A landscape with many valleys, sampled at points; each row gives a point and its height.
A ball rolls from a point to whichever of its 3 nearest points has the largest drop for the distance, and stops where none of them is lower. Distance is the straight distance between rows; heights are no part of it.
Nufef h=65: [127  93 118 175 104 127 144 128 122 212 154 212 147  80  81 135 130  67
 125 136 146 116 140 172 145 115 111]
Runin h=394: [119 152  84  82 142 130 153 127 145 147 128 117  99 167 125 128 180 175
 140 163 117 151 109 144 124 143  79]
sab h=61: [161 159 121 105 168 164 158 165 115  87  99  66  75 148 149 138 157 174
 144 107 129 176  89  90 108 131 165]
Tofur h=343: [151 115 163 136 146 133 117 117 117  52 136  89 164 144 136 112  88  99
 115  91  93  99 115  89 122 143 179]
Mifa h=389: [ 85 111 108 128  89 116 162 120 157 179 190 182 132 122  57 130 134  95
 133 185 172 126 136 184 124 140  72]
Tet h=55: [ 78 108 151  34  97 148 165 115 150  95 155 115 113 189  99 142 165 147
 138 143 173 151 116 168 144 155  82]
Zoz h=392: [105  99 178 127 112 188 135 196 116 112 112 124 120 114 142 141  98 110
 131  78 169 139 149 107 147 107 169]
novo h=399: [116  92 147  59 132 159 171 135 133  73 132 105 104 179 115 132 134 139
 142 137 153 173 105 140 127 143 100]
peguz h=48: [147 142  91 176 133 126 120 118 128 211 116 168 142  85 135 152 145 116
 128 127 118 120 167 142 144 132 131]
bisi h=131: [142 119 114 150 101  69 133  78 153 122 156 132 130 133 124 126 125  79
 133 166 113 106 115 142 104 138 115]
Kiz h=294: [156 155 122 108 143 113 120  76 113  27 120  57 151 150 131 122 116 154
 139 117  69  80  69  91 103 149 165]
molel h=363: [108  92 146 149 108  83 139 111 136 109 160 159 158 136 107  98 101  58
 131 138 121  80 140 136 111 131 116]
dof h=68: [165 168 116 132 165 114  95 124 116  79  93  80 117 132 172 131 130 177
 110  97  95 138 102  84 102 130 172]
padav h=126: [113 100 119 145 108 145 144 114 125 176 121 175 150 103 100 142 130  71
 126 143 139 126 135 153 137 116 112]
gor h=281: [113 111 142 103 115  98 163 112 132  75 164 125 127 160  94 103 114  98
 109 167 129 136 124 148 108 141  94]
bizu h=449: [128 105 171 104 121 199 132 193 114  74 125 118 113 126 158 139  98 124
 140  82 155 144 129 103 151 105 173]
firup h=88: [155 146 128 127 164 149 111 132 112  95  98 102 114 137 165 132 151 165
 128 120  97 151  98 110 106 110 151]
mova h=471: [113 117 144 102 119 173 165 154 125 187 148 158 112 128  92 144 148 101
 149 139 170 180 154 147 142 115  87]
lun h=622: [110 102 187 145 108 166 126 168 124 131 140 187 137 101 130 133 109  85
 132 106 180 124 140 124 129 109 136]
suze h=140: [131 132 103 135 121  76 113  72 136 128 122 122 130 156 126 119 135 132
 137 184  82  85  94 123  97 138 109]
mobe h=31: [ 84 110  99 133  77  69 168  91 160 155 183 150 157 131  94  94 120  61
 118 183 122  95 140 159 106 143  87]
peb h=89: [ 74  94 157  64  74 111 192 121 154  77 186 127 140 187  72 103 110  90
 120 159 157 129 150 174 125 129  99]
rata h=180: [143 127 105 119 144 132 154 133 128 151 106 106 102 126 129 125 157 144
 136 150 129 163 131 137 121 121 106]
Veluk h=66: [ 94  89 192 107  80 184 187 174 140 107 172 143 108 154  99 136  96  77
 142 122 198 148 146 151 126  94 136]
gosup h=633: [126  83 155  93 135 166 190 170 115 111 128 123  97 142 130 163 133 122
 159 118 150 166 124 128 120 105 135]
Tuv h=183: [102  78 171 116  91  92 159 116 149  48 159 118 150 163  93 100  79  56
 120 125 116  91 123 133 116 111 160]
sulip h=656: [142 140 132 113 136 190 144 168 113 133 106 129  80 134 147 143 147 131
 130 125 148 197 134 116 141  94 138]
Tedaz h=235: [147 134 134 145 136 111 102 103 123  67 121  94 150 144 153 115 102 126
 109 112 100  96 104 112 115 125 163]
bov h=422: [124 117 179 143 115 155  87 193 130 135 109 142 140 108 164 131  92 137
 119  71 162 129 158 105 165 126 176]
Zope h=86: [140 138 144 122 136 176 146 156 122 124 119 132 115 120 137 126 130 112
 110 107 130 171 143 134 129 104 134]
feke h=261: [130 133 158 143 144 159  88 188 127 109 102 123 129 104 165 117 118 163
 119  76 153 140 161  97 155 124 163]
Gakeb h=533: [127 128 154 107 133 188 136 187 107 114 110 103  80 101 150 165 127 145
 151  93 155 201 135 109 121 103 178]
rabis h=263: [110 155 123  65 126 134 159 145 149 137 143 117  98 171 115 147 167 171
 170 148 154 174 109 150 153 142  91]
sug h=417: [105  90 192 128  92 193 155 208 125 135 128 148 106 115 103 150 100  86
 141 100 169 144 137 126 131  94 160]
Letap h=64: [120 124 149 117 125  80 154  99 123  76 149 106 123 163 116 118 105  94
 115 143  91 102  97 122 101 129 122]
sena h=141: [136 145 118 155 143  96  51 133 130 148  95 124 160 108 189 135 104 181
 113 100 110  84 132 101 132 152 136]
Kov h=372: [112  87 150 164  97 107 125 140 129 127 164 185 141 103 104 133  98  55
 106 117 150 103 142 136 127 117 119]
fotul h=158: [115 119 130 177 111  69  59 109 134 182 120 177 162  82 124 115 116 106
 125 124 123  63 148 134 141 136 129]
bek h=720: [148 124 149 147 135 117 107 114 113 127 119 124 124 122 162 125 122 121
 137 126 114 124 130 118 120 124 133]
menov h=46: [144 146 121 174 145 153  80 152 124 176 109 152 140  86 149 134 121 156
 125  93 141 145 177 118 156 136 148]
Pab h=232: [132 156 146 127 145 143  71 179 104 109  92  98 121 115 193 108 111 200
 111  74 132 141 144  85 141 132 177]
Liba h=455: [136  91 187 126 128 147 127 162 131  59 126 124 123 125 149 125  86  89
 116  90 133 114 135 104 133 125 176]
Doke h=82: [153 159 136 116 153 141 113 143  78  50 112  39 135 124 174 122 123 201
 145  81 103 115  81  65 110 139 189]
rogul h=123: [121 129 116 129 116  67 155  71 154  95 156 107 135 163 108 106 123 115
 127 183  84  92 101 145 104 131 105]
nazod h=152: [151 178  94 167 149 101  61 112 111 156  85 123 159  93 169 126 110 203
 116  82 101  99 135  97 143 135 147]
mezil h=382: [103 124  99 111  89  88 132 103 139 197 175 166 136 133  77 127 145 102
 137 177 153 116 147 189 131 151  68]
sati h=127: [158 162 112 143 169 141 100 145 119 116  97  80  99 131 183 142 140 195
 123  87 111 165 113 105 135 111 160]
seri h=246: [133 127 143 141 141 161 123 171 133 166 102 136 125  87 166 124 132 125
 144  74 154 161 155 127 147 110 155]
buda h=199: [131 142 127  75 161 120 154  92 113  65 136  56 110 180 121 124 148 162
 130 148  96 131  82 111  93 139 129]
vari h=174: [155 165 105 158 166  99  97  77 103 103  92  85 125 143 174 122 146 157
 130 145  70 105  91 109 101 141 131]
niv h=334: [136 133 150 134 146 163 114 161 115 109 101 105  92 118 152 135 113 139
 133  87 134 144 131  96 115 142 170]
Nat h=427: [142 122 130 108 137 141 149 139 106 136 121 127  93 123 125 144 132 114
 118 132 116 150 124 133 143 115 119]
nomet h=418: [126 167  73  95 137 121 138  90 156 200 124 138 115 141 114 128 188 172
 148 188 110 135 132 174 135 151  67]
vevin h=144: [119 106 148 160 103 103  74 130 125 111 117 149 168 102 145 125  70 113
 118 109 136  71 137 109 144 146 138]
Govo h=34: [163 159  92 169 155 172 101 133 128 225  99 164 149  58 155 146 138 159
 118  83 151 131 180 140 152 120 157]
nido h=545: [129 146 130  62 152 117 167 119 127 108 124  77  92 188 125 144 169 198
 137 168 145 158  92 135 129 155  87]
ded h=119: [147 144 106 171 123  99 102  77 139 155 134 150 142 112 120 124 129 110
 130 148  94  94 136 132 126 125 114]
Fiv h=176: [126 108 138 176 103  88 111 113 131 152 134 154 158 126 127 128  94  93
 122 135  88  86 128 142 126 136 133]
difor h=337: [103  82 171  94  97 138 171 117 131  71 161 113 124 171  90 110 104  96
 110 150 134 110 123 147 124 102 142]
pila h=221: [152 195  72 170 155 122  54  90 126 192  64 107 154 111 183 141 152 212
 126  96 110 109 136 107 137 133 155]
rut h=482: [104 100 159 140 111 119 152 118 141  88 149 147 156 146  98 113 116  89
 110 129 132 121 116 142 113 113 125]
Fezom h=99: [151 160 142 120 147 169 125 172 124 109  90  98 101 117 169 133 137 183
 136  92 119 175 127  92 129 133 182]
von h=166: [142 136 133 178 120 117  93 125 140 161 113 175 143  96 145 124 137  89
 120 105 134 118 158 121 138 139 127]
mebu h=287: [129 144 162 121 133 152  80 170 109  74 101  77 129 130 180 122  95 182
 132  58 149 116 125  87 125 135 183]
gel h=236: [ 79  70 179 113  88 148 159 147 133  54 170 141 136 161  98 130  78  46
 116 114 143 100 128 141 112 113 141]
sif h=205: [158 143 121 162 147  72 108  71 134  85 106  88 147 139 154 121 108 135
 122 133  69  97 106 119 106 133 155]
Sugem h=51: [145 160  80 136 164 154 146 120 128 201  93 138 120  91 136 144 180 149
 133 118 122 169 146 151 134 106 124]
lumar h=160: [108 108 148 177 108 153 119 151 133 178 136 188 128  97 103 153 112  84
 118  99 144 120 146 149 142 130 134]
Zubu h=212: [154 126 130 125 144 125 129  93 119  53 120  79 125 156 141 119 110 136
 126 125 108 106 106 106  98 129 132]
lub h=172: [110 102 116 105 100 116 157 110 136 132 160 143 115 152  95 108 130 106
 127 162 147 133 125 150 127 124  85]
gavup h=153: [150 172  85 148 149 128 107 102 122 194  95 130 127 110 129 119 167 155
 135 147  91 132 143 136 128 118 121]
Gak h=84: [123 111 124 179  97 131 125 145 119 203 165 199 155  68  95 134 130  77
 104 103 153  87 149 154 146 147 129]
risod h=229: [122 122 145  72 153 154 171 129 119  79 133  83  79 156 117 134 145 132
 128 121 132 144  97 123 123 123 144]
Peti h=94: [142 142 128 168 149 135  78 144 114 130  87 129 114 105 172 137 123 167
 120  78 138 145 153 105 133 133 150]
pugez h=403: [151 178  43 109 161 120 115  89 145 188  97 111 109 138 123 137 198 186
 122 180  94 128 108 155 140 115  90]
lir h=98: [145 148 120  86 164 142 149 134 110  94 115  75  90 154 147 136 143 159
 145 136 115 156  94 113 120 119 137]
Tur h=136: [130 121 137 121 133  87 149  72 121  40 130  87 146 164 124 110  99 125
 133 149  74  90  99 122 104 129 133]
keb h=298: [139 143 148 111 162 183 153 188 107  96 125  87  86 134 168 146 129 156
 147  97 140 183 116 102 144 113 171]
Rimab h=150: [137 162 119 131 157 110  57 148 104 117  91  86 143 101 211 106 110 234
 117  70 112 121 125  73 155 164 163]
vob h=659: [104  74 175 145  94 146 121 182 118 105 131 160 130 120 128 139  80  74
 108  96 165  91 152 105 133 118 146]
Bosa h=168: [112  97 162 140 113 115  76 157 116 119 134 150 162  98 148 109  55 135
 115  83 150  81 139  83 155 154 152]
sef h=478: [117  77 173 122 110 195 157 174 104  89 127 140 104 143 123 151  98  96
 143 102 157 152 137 136 126  95 151]
timi h=75: [ 70 119 160  52  75 158 156 124 166 108 158 129 131 170  84 136 146 131
 154 128 206 159 143 160 136 160  59]
rifa h=78: [ 83 105 153  56 108 113 159 128 155  92 167 129 129 193  88 114 139 117
 150 162 151 135 146 171 136 152  81]
Nubam h=292: [103 118 140  56 132 174 181 169 115  98 138 106  89 169  97 146 147 148
 141 123 171 169 129 128 142 118 122]
gaboz h=39: [150 182 126 119 149 138  98 187  97  80  96  60 118 110 183 120 127 213
 123  63 122 151  91  72 135 137 205]
fala h=50: [109  96 127 133  84  77 153  83 163 148 162 149 132 165  94 101 135  86
 115 180 130 111 140 157 111 126  79]
kepu h=139: [139 135 104 172 117 102 107  88 125 142 118 126 126 147 148 125 140 122
 117 166  92 121 122 127 121 135 125]
tanas h=198: [142 113 136 173 118 100  92 111 114 121 125 155 157 128 130 123  97 106
 112 130 106 106 129 112 127 148 140]
ridu h=187: [118 112 104 176  95  62 122  83 157 175 161 174 153 117  96  99 118  55
 133 171 101  83 135 157 112 119 121]
tavu h=97: [153 149  94 111 153 153 155 121 123 184  96 137 108 129 137 149 180 150
 135 156 128 176 138 138 127 111 114]
Fimik h=67: [136 136  88 178 125 107 114  99 131 207 120 145 132 106 116 131 142 100
 127 170 114 107 143 156 123 125 106]
Lume h=282: [160 190  86 174 150  94  75  95 125 155  74 112 134 119 163 144 152 175
 130 127  79 113 118 123 122 128 142]
Sor h=83: [137 135 133  58 169 154 159 157 107  89 135  71  76 148 129 163 165 169
 138 137 134 201 104 118 119 127 139]
fop h=273: [142 129 102 106 143 114 148 113 128 130 134 128 113 167 124 127 153 137
 144 168 121 143 113 142 106 124 106]
dem h=121: [ 99  85 138 110  78 103 164 117 145  95 192 159 130 154  77 113 123  61
 116 159 155 124 133 163 125 130  93]
lape h=437: [135 130 128  84 130 155 163 152 118 123 138 134 102 149 135 142 163 146
 142 125 151 194 114 131 125 119 123]
tunet h=476: [136 108 163 148 130 126  87 138 108  51 124 107 142 118 159 105  94 128
 130  83 130 111 124  91 137 161 161]
Gok h=137: [143 171 126 151 150 108  65 114 110  86 103  89 142 111 176 117 116 189
 117  90 106  90 118  81 125 148 154]
dag h=42: [ 91 111  87 168  55  49 131  92 161 170 185 178 152 107  66  84 110  45
 124 212 113  64 129 164  96 137  87]
nupop h=648: [111 106 172 159 101 144 102 182 128 159 147 193 148  80 127 142  84  98
 124  87 196 112 163 123 154 123 137]
rese h=77: [163 176  59 159 168 121 116 102 110 170  89 103 108 146 150 143 193 185
 135 163  80 142 133 124 131 116 121]
magu h=459: [113  89 160 144 112 142 118 149 122 135 134 177 125 115 111 141 102  78
 142  97 137 125 136 140 133 120 125]
sufe h=280: [104 132  92  90 112 130 139  96 160 204 151 167 124 124 103 132 177 155
 132 165 158 134 147 186 156 160  55]
Lerid h=376: [128 133  84 136 119 139 145  98 136 224 142 170 140  79  82 120 164 117
 140 181 145 133 157 199 154 139  89]
pul h=284: [138 144  93 106 153 111 148  90 131 127 124  96 108 169 141 136 158 181
 144 179  88 143 101 118  98 124 106]
ger h=167: [133 129 161 105 148 142  94 149 110  53 120  74 156 121 159 111  98 180
 114  82 116  90 129  76 136 145 201]
Tafas h=134: [133 132 113 179 112  78  96  75 151 140 113 141 151 113 119 113 114 100
 131 160  81  89 121 131 108 119 133]
kema h=390: [157 173  61 104 173 106 125  84 128 155 105  87 109 172 124 118 178 188
 137 193  74 137  91 134 120 130  95]
Zuf h=100: [158 167 106 164 168 141  77 132 117 153  85 135 122 109 174 138 158 180
 137  98 113 144 142 113 136 130 157]
luk h=38: [169 177  71 151 165 161 122 147 120 239 100 145 118  85 149 134 174 162
 122  84 112 149 168 149 133 108 155]
muk h=380: [ 83 135 106  97  74 135 149  99 166 234 184 172 141 102  66 141 162 117
 136 175 192 129 141 202 166 156  56]
Lov h=289: [162 167  78 126 177 124 131 113 114 146 119 102  93 144 137 127 163 183
 135 141 108 183 115 123 118 105 108]
depo h=157: [121 122 116 184 129 119  52 149 127 199 132 171 180  75 161 118 112 138
 103  91 138  57 169 119 171 165 130]
Pamef h=322: [137 100 150 156 115 147 108 164 137 145 127 157 138  95 129 137 115 112
 126  93 161 125 161 117 136 135 138]
Lova h=155: [112  78 146 106  71  90 170 107 143  83 171 135 134 162  90 108  93  56
 104 145 123 102 141 176 110 118 111]
gup h=91: [133 121  96 181 123  99 112 101 134 191 153 170 151  96 113 138 130  85
 127 148 116 106 134 149 132 134 116]
Dadu h=76: [106 117 101 127 104  77 136  72 145 157 165 149 133 136  97 104 136  97
 134 202  99 101 109 148 107 139  99]
nudu h=124: [150 123  86 129 139 189 147 152 119 199 126 157 127  99 119 155 174 138
 125 118 149 198 155 138 143 106 117]
rapu h=179: [ 85  87 147  59  85 161 194 157 152 142 158 168 134 137  71 150 144  98
 151 148 195 169 145 180 143 140  53]
Bod h=24: [125 144 142 144 143 115  65 147 116 103  95 104 158  92 184 107  93 186
 121  73 131  94 123  78 140 151 159]
rap h=128: [168 148 113  67 181 123 163 121 112  95 120  58  91 175 134 127 168 185
 145 143 103 162  80  96  94 143 131]
runos h=673: [139 121 162 147 119 120 109 129 137  92 135 138 133 128 147 112  98  99
 121 100 133 102 128 107 120 124 137]
kogi h=101: [115 129  89 159 116  99 129  88 137 161 133 159 133 112 107 111 143  86
 124 183 111 111 136 147 126 136 106]
fug h=125: [137 165 112 149 135 126  60 145 122 151  97 113 153  96 194 114 100 206
 112  91 117 116 136  92 161 145 144]
fofig h=169: [157 153  94 141 151 123 119  95 126 159 102 125 127 137 145 132 131 159
 134 162  93 130 102 138 126 123 117]
vugom h=477: [116 135 145  50 127 135 163 124 127  92 139  84 105 163 102 124 160 167
 134 155 143 171  92 144 139 136  93]
pubov h=231: [101 115 139 183 109  82  91 133 119 122 164 171 186 106 136 131  89  85
 121 108 119  56 139 119 127 146 121]
Bazub h=103: [145 159 121 120 173 172 135 167 116 131  86  94  98 129 171 151 158 180
 123 101 137 191 117 126 130 106 181]
Kamin h=361: [117  81 178 114 111 182 148 188 129  67 129 135 141 117 119 134  85  88
 133  80 174 106 149 106 140 115 169]
lizop h=275: [102 100 120 174  94  91 120 117 143 154 171 173 154 100 102 110 105  63
 117 139 132  90 148 135 119 124 114]
lotir h=844: [128 104 156 140 133 138 144 130 126 112 141 140 119 129 133 136 116  97
 138 106 136 146 140 108 108 124 127]
figep h=364: [107 112  97 124  97 138 146 109 147 209 158 179 144 119  76 130 156  96
 137 164 159 145 149 172 152 127  59]
gol h=674: [128  97 172 115 122 148 152 151 125  95 139 145 118 145 110 135 111  81
 120 126 132 140 138 135 124 112 135]
ton h=251: [140 151  96  90 170 150 150 143 117 146  98  94  81 149 129 144 177 175
 133 147 123 186 100 120 127 112 116]
fuve h=143: [114 117 152  78 119  91 166  90 149  49 147  86 141 173  92  94 119  94
 123 170  89 101 116 141  97 130 116]
dakem h=518: [118 108 137 125 110 182 161 158 122 179 134 176 114  93  93 145 138 100
 122 121 165 154 142 147 148 113 108]
naz h=204: [166 160  99 126 147  86 125  78 110  78  99  90 122 172 128 116 141 162
 135 158  65 110  77 116  88 136 132]
neve h=197: [111 121 141  50 124 146 165 134 132 116 143 131 105 168  98 151 149 132
 145 155 162 172 141 147 149 121  86]
beva h=108: [133 135 130 169 122 145 113 135 130 171 112 159 125  98 146 127 129 119
 132 111 148 153 154 127 136 121 133]
moti h=738: [135 127 140 133 121 104 128 103 134 108 129 129 113 150 131 106 119 113
 135 136 130 133 105 128 118 147 117]
mivik h=116: [ 78 112 157  49  89 161 179 158 166 103 160 126 104 154  96 149 140 106
 143 139 190 178 145 148 143 126  75]
nar h=234: [111  98 188 103 107 143  99 171 111  49 125 115 163 104 148 110  56 147
 106  83 139  79 128  72 152 143 164]
fizo h=599: [113  96 154 146 109 164 134 182 115 160 127 172 124 106 136 146 115  74
 141 107 170 166 147 136 146 110 123]
dap h=142: [ 95 114 129 198  95  86  74 136 137 180 159 201 176  69 113 111  93  90
 101 110 156  48 154 112 143 150 127]
Kaz h=133: [142 155  92  84 178 114 154 109 110  99 103  71  86 161 140 130 160 181
 131 142 103 160 104 128 108 122 115]
Nikop h=295: [106 123 114  73 123 127 161 109 146 104 155 122  91 168 110 128 155 132
 126 159 139 137 117 131 126 132  85]
rik h=63: [114 112 168 170 114 110  91 157 118 112 122 168 179  90 139 131  88  95
 111  85 150  82 143  97 140 130 143]
Viso h=388: [ 98  89 147 122  92 137 165 143 134 157 166 170 131 120  68 134 120  60
 127 129 166 138 135 149 135 111  86]
ropom h=85: [162 163  94 137 169 168 126 162 119 180  78 117  99 107 174 137 166 166
 121 100 122 192 148 107 144 105 159]
Kitas h=203: [108  92 127 169 104 104 137 114 135 168 167 187 153 109  76 135 124  60
 122 171 139 109 131 158 116 109 103]
gedad h=243: [163 172  87 150 133  76 111  64 124  99 105  77 126 160 131 114 127 148
 137 180  42 103  78 126 101 120 108]
meso h=185: [ 97 101 178 131 118 144 104 188 120  78 146 139 145 104 150 113  60 127
 114  78 154  85 149  91 154 138 175]
sigu h=70: [107 137 118 115 113  97 156  96 145 143 160 156 122 151 105 128 136 111
 135 184 112 130 125 157 123 142  79]
Fipi h=652: [137 109 174  99 148 154 165 121 115  82 139 101 114 156 124 125 117 100
 133 139 125 147 107 134 117 114 136]
Nase h=69: [146 146 130  79 168 157 170 165  99  72 111  48  81 147 141 148 157 157
 129 116 130 179  96  96 108 115 158]
tazuk h=118: [ 91 102 140 204 108 102  92 144 128 180 160 208 175  62 116 125  86  69
 117 106 178  64 155 144 160 146 118]
bakiv h=52: [103  88 164 113  93 145 174 148 113 103 164 167 122 135  97 131 110  78
 123 121 152 148 130 145 121 113 121]
veguk h=267: [157 145 131 104 141 148 143 103 104  42 121  55 123 145 133 106 135 146
 112 126  99 119  90  96 102 131 162]
tofak h=159: [135 128 108 176  98  64 106  82 160 167 124 160 149 115 113 106 114  63
 123 164  91  80 123 133 129 116 119]
pem h=304: [163 141 148 105 163 147 137 145 122  45 118  65 109 144 157 126 119 149
 122  96 104 131  85  87 112 116 168]
Gami h=596: [123  77 171  94 111 173 182 146 128  75 143 115 107 148 108 137 111 122
 142 114 144 162 135 131 120  94 145]
mis h=132: [150 142 110 136 170 114 127 100 123 101  89 103 141 126 162 124 128 147
 126 116  93 127 115 112 107 127 137]
lisef h=151: [161 181  62 152 188 127 113 101 121 200  89 112 113 113 157 152 174 181
 123 141  89 162 139 122 127 110 132]
gona h=54: [153 159 148 113 158 121  93 118 110  36 121  77 156 119 153 113  96 159
 116  83  99  84  98  79 107 156 177]
Rane h=74: [155 176 108 157 163 155  99 177 132 184  84 144 114  81 178 122 165 204
 130  65 133 184 160 117 144 107 175]
Zavi h=262: [107 126 120  81 102 107 155  94 160 148 152 119 121 170  71 120 144 147
 144 165 153 141 133 155 140 149  69]
Duvoz h=320: [113  83 177 124  87 153 136 158 131  36 140 122 144 141 120 123  72  77
 125  89 147  94 130  99 124 124 184]
zare h=413: [147 182  58 123 164 134 143 100 137 232 103 128 116 121 112 148 178 175
 125 170 122 144 133 158 135 116 114]
Mitu h=40: [147 139 119 160 136 157 117 141 140 233 117 166 153  66 129 141 142 111
 107 108 151 132 159 159 142 118 133]
dumu h=170: [136 164  88 155 144  88  15 111 115 154  93 116 181  97 175 118 105 218
  93 116 100  82 143  86 152 166 134]
rerat h=195: [147 175  82 144 163  88 112  66 141 148 103 105 136 157 136 133 139 158
 137 192  78 110  98 146 117 122  96]
Lok h=490: [137 118 158 132 132 119 139 131 138  68 134  99 134 130 141 124 115 128
 127 108 130 122 110 120 109 128 158]
Ditu h=645: [127 117 126 159 117 184 146 159 119 225 145 197 140  33 109 152 132  79
 123 104 182 140 158 164 165 121 127]
pafuf h=495: [104 113 114 107 114 156 172 128 143 191 154 173 109 111  99 144 167 108
 148 157 167 177 151 175 143 119  94]
kala h=49: [124 130 102 179 131 144 130 124 130 216 132 182 123  75 101 141 146  87
 110 138 152 133 147 168 140 114 109]
ruko h=288: [143 130 143  71 132 110 159  95 131  36 146  59 110 179  99 106 121 133
 121 140 108 120  95 140 103 127 129]
femad h=214: [ 95 105 103 189  97  70  96  97 151 157 160 190 163  97  98 108 108  51
 113 147 122  57 126 152 116 142 123]
zule h=354: [106 106 150 139  92 103 145 116 131 134 168 176 138 124 100 137 111  58
 146 143 128 128 138 153 113 119 113]
dak h=642: [ 99  89 142 152 111 171 135 189 120 187 139 191 136  73  94 146 128  72
 129  99 181 162 168 155 144  99 138]
Dup h=53: [154 162 137 118 169 149 119 166 115  70 102  74 111 121 163 142 149 191
 134  90 111 161 109  92 106 126 173]
lozu h=60: [157 182  86 173 178 136  88 133 126 200  79 123 135  99 167 138 157 187
 120  92 100 160 147 127 143 114 153]
somez h=149: [137 147  85 135 134  85 108  70 140 178 121 127 129 136 127 111 142 129
 142 197  75 107 127 144 110 129 105]
Temud h=506: [133 120 106 128 123 153 159 140 121 172 147 155 112 118 104 152 157 111
 135 148 141 160 134 153 134 113  89]
Dila h=165: [133 146 105 190 136  80  61  94 128 165 111 154 159 113 147 117  99 138
 110 133 101  60 124 116 131 150 144]
giboz h=238: [163 188  63 167 166  96  98  85 114 184  60 106 138 145 134 126 150 168
 148 192  61 109 116 142 127 124 125]
zesis h=135: [104  74 179 149 103 115  90 162 138  76 138 158 175 129 136 113  79 103
 111  83 159  70 152  94 147 144 139]
ragi h=161: [159 160 106 115 169 115 140  90 106  87 115  66 111 147 152 131 155 176
 130 154  85 133  91 109  96 135 128]
bir h=379: [144 120 163 101 146 147 129 134 100  41 137  79 121 137 145 116 108 131
 110  84 113 108 100  78 125 131 184]
Galog h=290: [169 161  73 113 178 127 149 129 131 163  99  98  92 162 123 152 174 217
 131 158 110 163 113 119 132 129 103]
noziz h=321: [ 98 122 115 103  68 123 160 117 157 203 173 166 132 115  71 133 162 102
 133 177 183 146 152 182 153 152  58]
pakoz h=401: [ 97  96 144 158  84  47 145  88 157 100 175 136 154 151 112  77  95  58
 120 158 107  89 127 144 103 125 109]
meve h=467: [102  99 159 115 122 192 141 198 109 117 101 131 110 102 126 150 107 101
 127  83 161 169 150 117 150  96 160]
nago h=208: [142 171 102 169 151  98  72  93 115 128  93 113 160 123 164 152 122 163
 134 127  78  99 120 107 123 134 133]
nekas h=744: [108  86 163 161 104 123 117 126 134 101 138 158 165 130 131 127  70  83
 106  95 112  81 123 114 127 135 132]
seve h=209: [129 115 148  92 136 109 161 104 124   4 144  70 159 170 116  99 114 119
 113 139  77 108  98 114  96 119 152]
sege h=371: [122 117 182 121 132 161 110 168 119  69 120 102 126 114 162 117 102 140
 144  74 156 117 133  76 152 132 192]
tobur h=395: [119  92 149 107 109 172 159 170 131 135 143 157 105 137  99 149 111  90
 143 132 170 176 153 139 127 108  96]
Bez h=184: [144 143 140 146 151 163 105 159 110 132  83 118 123 114 150 138 136 154
 129 104 119 154 146 120 140 117 148]
Kipu h=272: [ 85 138 125  81  97 114 158 120 161 171 154 153 127 156  77 132 165 119
 143 165 166 134 143 173 143 160  53]
vako h=171: [146 160  96  44 172 125 167 124 133  77 121  44  78 192 118 130 187 205
 132 149 107 153  72 109 104 145 119]
dul h=148: [141 143 121 165 142 105  57 127 124 161 105 156 177  82 162 113 114 172
 100 114 127  94 149  97 148 149 128]
dosu h=102: [123 121  94 135 108  85 137  74 148 146 138 143 133 148 120 117 129 111
 143 194  99 122 122 129 115 135  82]
zur h=365: [117 113 143  77 122 112 161  94 139  83 146 102  97 184 107 114 132 117
 144 159 122 127 114 141 100 130 109]
viz h=402: [149 138 145 109 141 153 145 169 124  67 119  68 107 149 149 130 111 138
 142  90 136 141 102  89 105 119 166]
nuful h=106: [128 138 111 116 125 119 127  88 144 179 128 149 124 140 108 135 152 122
 140 169 126 140 145 163 144 138  94]

For each start below, name the point where the ball stops.
nupop -> Govo
kema -> sigu
risod -> Dup
bizu -> gona
vako -> Dup
ragi -> Dup
fotul -> Govo
magu -> Govo
depo -> Govo
buda -> Dup

Call two points neighbours if one is among the 3 nearest of the other. Go from one point of each pair to the other, from neighbour to neighbour, staying as low as possible. Name the highest point that can't be avoided.
fug / gaboz -> Gok
Fimik / rese -> lisef
Govo / mobe -> kogi
rik / gaboz -> tanas
gaboz / Fimik -> Bazub
gaboz / Letap -> bisi
Tet / Fimik -> lub
